Points on a hilly landscape, in no order, each with its height.
From any point a ball takes the steepest step (drop divided by distance) to one of its 2 nearest points. It stops when none of these is lower. Distance is the straight distance between rows; heights are no part of it.
J_701: [135 132 198 127 163 140 127 196  58 127 109  85 172 119 165 171 140 158
 131 146]  h=99
J_445: [102 145  98 135 104 131 133  83 169 112  92 166  95 127  64 116 137 133
  97  84]  h=434
J_545: [108 127 106 121 158 136 153 148 140 146 174 122 152 116 165 106  85 131
 121 159]  h=384
J_268: [129 148 163 136 168 152 165 165  76 128 129  88 167 119 152 174 144 161
 136 151]  h=150
J_103: [120 142 124  95 135 106 101  58 174 106 103 193  70 139  69 108 121 106
 177 152]  h=528
J_551: [160 169 155 105 103  91  82  79 190  98 114 165 103 183  67  86 148 124
 160 143]  h=540
J_753: [141 118 145 195 116 150 101 132  37  80 175 100 139 124 148 202 152 121
 178 133]  h=267
J_849: [113 159 114 118 140 103 121  72 162 139 132 177  88 105  83 104 110 114
 165 172]  h=512
J_885: [150 176 179 158  96 105 164  98 124 160 107 108 123 158  91 131 171 148
 106 153]  h=565
J_589: [161 108 139 131  90  71 112 138 137 110  77 117 111 145 138 142 161  81
  98  92]  h=220
J_434: [137  57 127 161  77 172  89 123  48  74 140 106 134 138 153 180 160 104
 153  90]  h=608
J_956: [105  89 130 182 117 149 175 103  79 126 128 124 139 138 114 172 147 157
 100 112]  h=549
J_276: [104 109 114  55 145 111 124 163 149 127 102 145 138 138 140  89  69 140
 131 111]  h=440
J_760: [118  64 136 143 100 157 131 171  80 130 168 109 158 158 208 115  95 138
  93 119]  h=268
J_968: [149 169 184  87 144 149  96  95 174 166 136 186 128 101  85  75 128 138
 180 172]  h=574
J_628: [109  64 133 136 127 112 133 179  67 118 145  93 130 179 197 134 103 143
 105 109]  h=331
J_335: [120  77 142 179 102 165 148 143  73 132 174 104 159 142 178 146 114 144
 100 125]  h=186
J_318: [104 128 157 148 156 126 194 136  96 150 131 115 138 159 137 162 128 153
 103 145]  h=285
J_272: [134 152 158 101 114 161 165 110 161 163 111 147 145 148  64 112 162 152
 107 113]  h=513
J_470: [146 119 110 159 107 128 151 120 117 148 126 112 137 101 116 150 144 129
 112 109]  h=506
J_568: [114  84  50 139  97 148 116 119 135  88 138 127 114 111 129 146 137 116
 107  73]  h=321
J_949: [126 172 123 122 142 124 159 110 152 170 139 132 119 120  81 122 144 131
 150 158]  h=250
J_45: [162 172 162 119 113 105  71  66 189 114 115 172 104 133  75  77 126 129
 183 152]  h=552
J_375: [106 113  74 153 137 167 178 113 117 111 161 105 136 130 124 157 145 148
 126 124]  h=200
J_800: [157 118 110  97 142  87  76 133 176 106  93 155 108 105 139 126 103  64
 148 111]  h=589
J_116: [140 184 168  86 158 137 106 135 162 183 130 152 125  87  97  89 128 131
 153 175]  h=591
J_869: [100 108  61 143 135 125 103  92 155 101 154 170 108  89 119 108  82 108
 145 125]  h=447
J_461: [172 150 105 188 118 106  80 146 123 156 141  89 111  84 152 129 152  98
 116 124]  h=675
J_782: [ 90  99 114  79 135 139 174 170 113 119 105 111 142 163 134 129 116 158
 108  99]  h=283
J_809: [116 128 113 162  88 111 153  87 132 121  98 138 105 146  82 136 156 132
  85  94]  h=476
J_26: [136 148 179 156 111 106 163 122 125 173 106 117 140 148 113 128 137 146
  82 136]  h=587
J_198: [115 106 129  73 152 117 128 133 197  90  92 181 124 130 135 139 129  78
  91 108]  h=618
J_890: [102 112  97  86 163 105 147 173 108 105 145  83 123 171 171 119 113 146
 136 135]  h=376
J_999: [151 100  96 157  96 178 120 132  87  75 168  77 143 124 158 171 165 126
 174 106]  h=459
J_577: [151 134 155 170 121 195 124 161  70  99 183  71 179 108 188 143 144 145
 154 148]  h=461
J_446: [ 92 107  58 154 134 144 140 104 146 114 175 147 126 109 129 114  90 128
 109 120]  h=401
J_160: [148 170 138 129  94  78 124  85 174 117 114 147  87 170  70 106 156 112
 126 144]  h=526
J_99: [114 123  68  63 148 102 134 165 118 102 128  84 108 146 143  96 111 148
 165 120]  h=413
J_583: [ 95 133  51 100 141 164 153  99 157 106 144 141 127  91  88 123 128 126
 153 138]  h=667
J_732: [152 176 124 176 145 116  98 151 145 175 138 101 122  70 138 111 130 118
 112 145]  h=654
J_464: [168  92 129 135 103  84  94 160 127 121 105 106 110 127 173 155 164  71
 108  97]  h=270
J_661: [126 122  85 167 136 133 156 122  97 107 148 104 110 139 123 190 163 124
 150 119]  h=144
J_379: [166 144  95 155 115  97  79 122 156 147 126 138 121  73 135 110 103 101
 131 126]  h=613
J_299: [126 144  85 116 156  91 113  97 155 128 143 147  80  99 108 122 123  96
 161 163]  h=494
J_264: [ 96 114 113 114 174 122 165 163 125 132 170 104 135 153 175 124 108 141
 118 156]  h=345
J_418: [146 110  94 131  94  95 110 121 151 114  87 136 111 115 117 136 134  96
 109  77]  h=134
J_93: [101  84 160 160 133 165 173 124  57 103 131 113 175 130 132 173 131 165
 116 125]  h=581
J_321: [128 132  82 109 149  97 132 134 147 118 130 114  90 129 127 163 165  87
 138 116]  h=147
J_992: [124 137  94 148 158 143 134 146 135 142 195 100 142  85 165 107 115 126
 135 171]  h=429
J_985: [ 88 139 109 101 149 158 191 120 149 151 131 146 138 140  96 130 132 150
 114 134]  h=282
J_59: [131 137 174 114 163 112 125 197  69 141  95  75 137 149 168 156 138 150
 121 130]  h=47
J_971: [128 169 196 102 145  84 142 167 137 172 103 113 115 183 130 104 139 149
 101 149]  h=155
J_538: [144  86 151 195  95 141 116 112  57 130 125 101 156 106 142 171 154 126
 123 120]  h=311
J_178: [152 173 178  94 132 136 103  73 183 153 145 186 132 135  62  63 163 146
 168 156]  h=557
J_296: [125 162 178  77 146  75 124 153 149 167 109 146 109 188 115  87 117 141
 125 135]  h=191
J_516: [131 156 203 118 151 106 144 174  92 170  85 101 133 163 146 142 153 154
 104 144]  h=104
J_487: [157 143 123 112  90  93  91 107 178 108  78 153 115 136  89 112 133  97
 121  90]  h=217
J_972: [136 143 127 174 149 156 168 133  84 123 157  91 156 120 143 176 150 152
 152 149]  h=198
J_680: [ 94 159 127  98 161 131 176 105 161 170 127 163 124 143  85 102 135 142
 134 155]  h=294
J_270: [ 66 105 101  84 151 181 186 152 129 103 130 125 156 144 131 125 120 164
  91 111]  h=194
J_762: [133 143 110 149  99  75 137  97 157 107  99 136  84 170  91 130 155 111
 101 115]  h=507
J_146: [127 126 150 190 143 163 148 127  45  90 188 104 163 129 144 187 143 152
 161 151]  h=236
J_275: [117 139 121 124 155 126 114 105 156 156 138 168 136  82 136  93  64 122
 139 163]  h=515
J_559: [161 110  94 152 120 134  84 164  97  97 165  81 108 131 180 172 162  89
 151 119]  h=348
J_901: [143 121 166 145 141 140 111 205  85 150 136  75 153 111 198 128 127 138
 104 141]  h=590
J_909: [177 170 153 165 106 107 109 141 129 165  96  85 121 100 109 134 172 115
 109 132]  h=423
J_285: [121 145  77 140 155 121 127 115 145 141 179 126 114  85 132 117 110 111
 149 168]  h=466
J_611: [157 110 146 170 106 116 123 115  69 126  95  92 135 110 124 184 172 115
 136 109]  h=356
J_80: [123 136 170  90 107 153 164 140 145 168  88 148 160 142  93 112 140 163
  89  97]  h=477
J_30: [137 115 125  80 140  86 107 147 176 109  95 151 116 126 139 141 133  70
 113 108]  h=604
J_608: [119 165 135 132 106 124 127  68 178 120 105 184 112 147  65  91 118 145
 111 119]  h=467
J_354: [134 165  98 108 139 109 141 113 152 142 120 117  95 126  78 150 169 106
 158 132]  h=199
J_530: [ 92 130  65  80 135 145 118  96 171  96 112 167  96 102  75 126 131 119
 155 114]  h=649
J_731: [168 124 113 175 100 186 108 148  84  96 193  72 143 113 178 157 157 120
 170 133]  h=419
J_493: [130  81  88 144  85 122 114 121 120 108 107 120 110 123 128 157 149 106
  97  66]  h=233
J_889: [158 147 135 144 124 141 142 150 115 171 125  98 157  90 140 142 140 137
 113 133]  h=543
J_330: [139 177 174  70 148 123 113 152 165 184 117 148 145 114 122  85 114 136
 128 148]  h=572
J_320: [131  79  97 167  72 205 134 124  85  72 170  85 145 118 149 148 153 137
 144  94]  h=516
J_643: [ 94 106 124  59 161 143 122 136 156 126 106 176 152 114 136  90  49 143
 132 132]  h=470
J_986: [142  99 176 138 126 181 128 183  59  87 171  76 178 144 209 134 123 145
 141 136]  h=498
J_763: [105 130 187  65 158 141 121  94 160 149 110 214 117 149 104  70  86 146
 168 167]  h=508
J_711: [156 180 161 145  77 102 140  90 161 141 114 130 117 173  68 104 165 138
 110 142]  h=544
J_648: [ 99 122  60 138 112 149 128 103 154 107 115 152 104 112  96 132 130 132
  98  84]  h=390
J_327: [150 161 153 100 111 143 126 125 166 179 112 141 154 100 100 102 121 131
 122 121]  h=539
J_425: [100 125 133  68 149 111 114 111 202  82  83 189  99 160 107 128 134  93
 115 118]  h=628
J_10: [ 99  80 108 176  96 166 147 129 104 135 173 133 142 139 159 129 107 140
  80 102]  h=278
J_918: [ 95 118 158  56 168 121 112 122 158 132 103 190 118 130 126  85  55 147
 157 159]  h=493
J_94: [105 124 148 134 178 118 170 167  86 140 150 102 133 171 173 154 117 159
 115 150]  h=316
J_894: [ 92  54 192 121 133 160 126 143  26  67 136 113 183 158 169 161 117 155
 133 120]  h=556
J_203: [ 87  90  87 149 131 154 158 119 131 129 181 144 138 138 149 109  86 146
  83 113]  h=349
J_507: [110 141 153 125 144 120 128  85 172 145 116 195 129 113 114  84  51 140
 133 150]  h=509
J_260: [125  96 121 119 135  76 128 184  92 136 108  99 115 160 175 124 104 139
 108 107]  h=374
J_990: [100 124  86  72 155 114 100 104 175  79  96 179  91 129  96 128 126  90
 141 113]  h=637
J_499: [168 185 149 141 104 112  96 110 173 167 110 134 126  98  97  91 130 119
 123 131]  h=499
J_277: [120  67 129 179  64 202 109 106  56  76 169 109 145 139 144 165 149 132
 151 103]  h=571
J_522: [162 161 127 147  97 101 123 114 144 153 108 117 123 101 100 127 146 115
 115 117]  h=460
J_217: [125 123  92 143 132 124  95  73 163 121 126 173 120  77 123 100  66 115
 157 142]  h=480
J_423: [ 86 118  89 126 137 179 183 117 129 127 134 122 139 121 108 141 132 157
  92 112]  h=214
J_940: [123 107 145 111 113 143 170 143 125 160  99 127 161 127 123 124 120 148
  85 105]  h=424
J_831: [101  83 137 124 127 144 169 157  92 129 116 110 160 146 153 139 119 150
  80 103]  h=357
J_11: [152 125 155 174 125 159 128 167  75 156 138  80 170  90 171 153 141 133
 116 143]  h=570
J_684: [151  80 100 134 117 114 101 162 119  99 143 112 114 145 173 169 155  81
 121  92]  h=313
J_48: [171 144 155 162 106  95 112 131  97 130  79  79 110 117 117 177 187 110
 128 122]  h=388
J_347: [122  71 173 124 121 151 129 174  46  74 144  79 166 165 199 147 119 154
 139 123]  h=527
J_610: [169 171 166 111 121  94  49  82 180  99  87 173  86 137 106  96 111  95
 184 155]  h=563
J_76: [143 161 147 141 144 105 121 154 143 174 127 124 134  94 151  96  97 126
  94 148]  h=629
J_883: [115 153 170 115 133 132 135  75 185 143 109 193 125 147  85  78  87 144
 124 140]  h=488
J_652: [109 146  88  86 149 155 151 115 161 133 149 153 142  77 102 101 107 133
 163 172]  h=688
J_630: [120 156 131 164 150 131 184 119 105 163 133 107 135 133 119 169 151 143
 133 147]  h=244
J_669: [140 134 147 132 145 113 108 194 125 171 132 104 141 107 183 103 102 127
  85 134]  h=609
J_476: [102  94 110 185  98 133 148  89  94 118 117 131 103 142 106 159 151 135
  82  91]  h=517
J_939: [132 125  95 138 160 107 144 140 120 103 137  97  95 156 132 191 174  95
 152 130]  h=109
J_265: [165 169 123 134 123  98  63  95 174 129 102 158 108  74 120 101 101  90
 162 141]  h=588
J_689: [153 123  79 175 112 157  95 150 109 109 205  81 113 116 181 139 147 100
 160 138]  h=381
J_757: [150 146 131 106 135  81  60  98 173 107  85 171  89 106 122 114  95  83
 174 145]  h=573
J_450: [148 133  93 163 118 121 108 120 149 152 160 136 147  80 150 103  88 117
 114 128]  h=640
J_942: [123 122 121  80 139  90 127 177 128 148 104 122 125 150 148 106  92 136
 116 109]  h=409
J_485: [132  77 163 196  92 170 112 124  48 133 166 110 164 128 166 158 129 137
 124 132]  h=255
J_672: [148 173 164  97 117 138 135  90 179 162 132 163 142 152  53  88 172 147
 144 133]  h=541
J_880: [ 96 113  79  38 147 116 131 162 134 102 111 131 116 144 127  96  88 147
 155 116]  h=449
J_77: [121 149 176  43 160  83  99 136 154 156 104 172 105 181 108  76 101 140
 155 129]  h=216

For each start below, name the point where the ball stops.
J_76 | J_335
J_583 | J_809
J_327 | J_335
J_507 | J_418
J_275 | J_335
J_379 | J_809
J_968 | J_270
J_894 | J_418
J_94 | J_59
J_277 | J_418
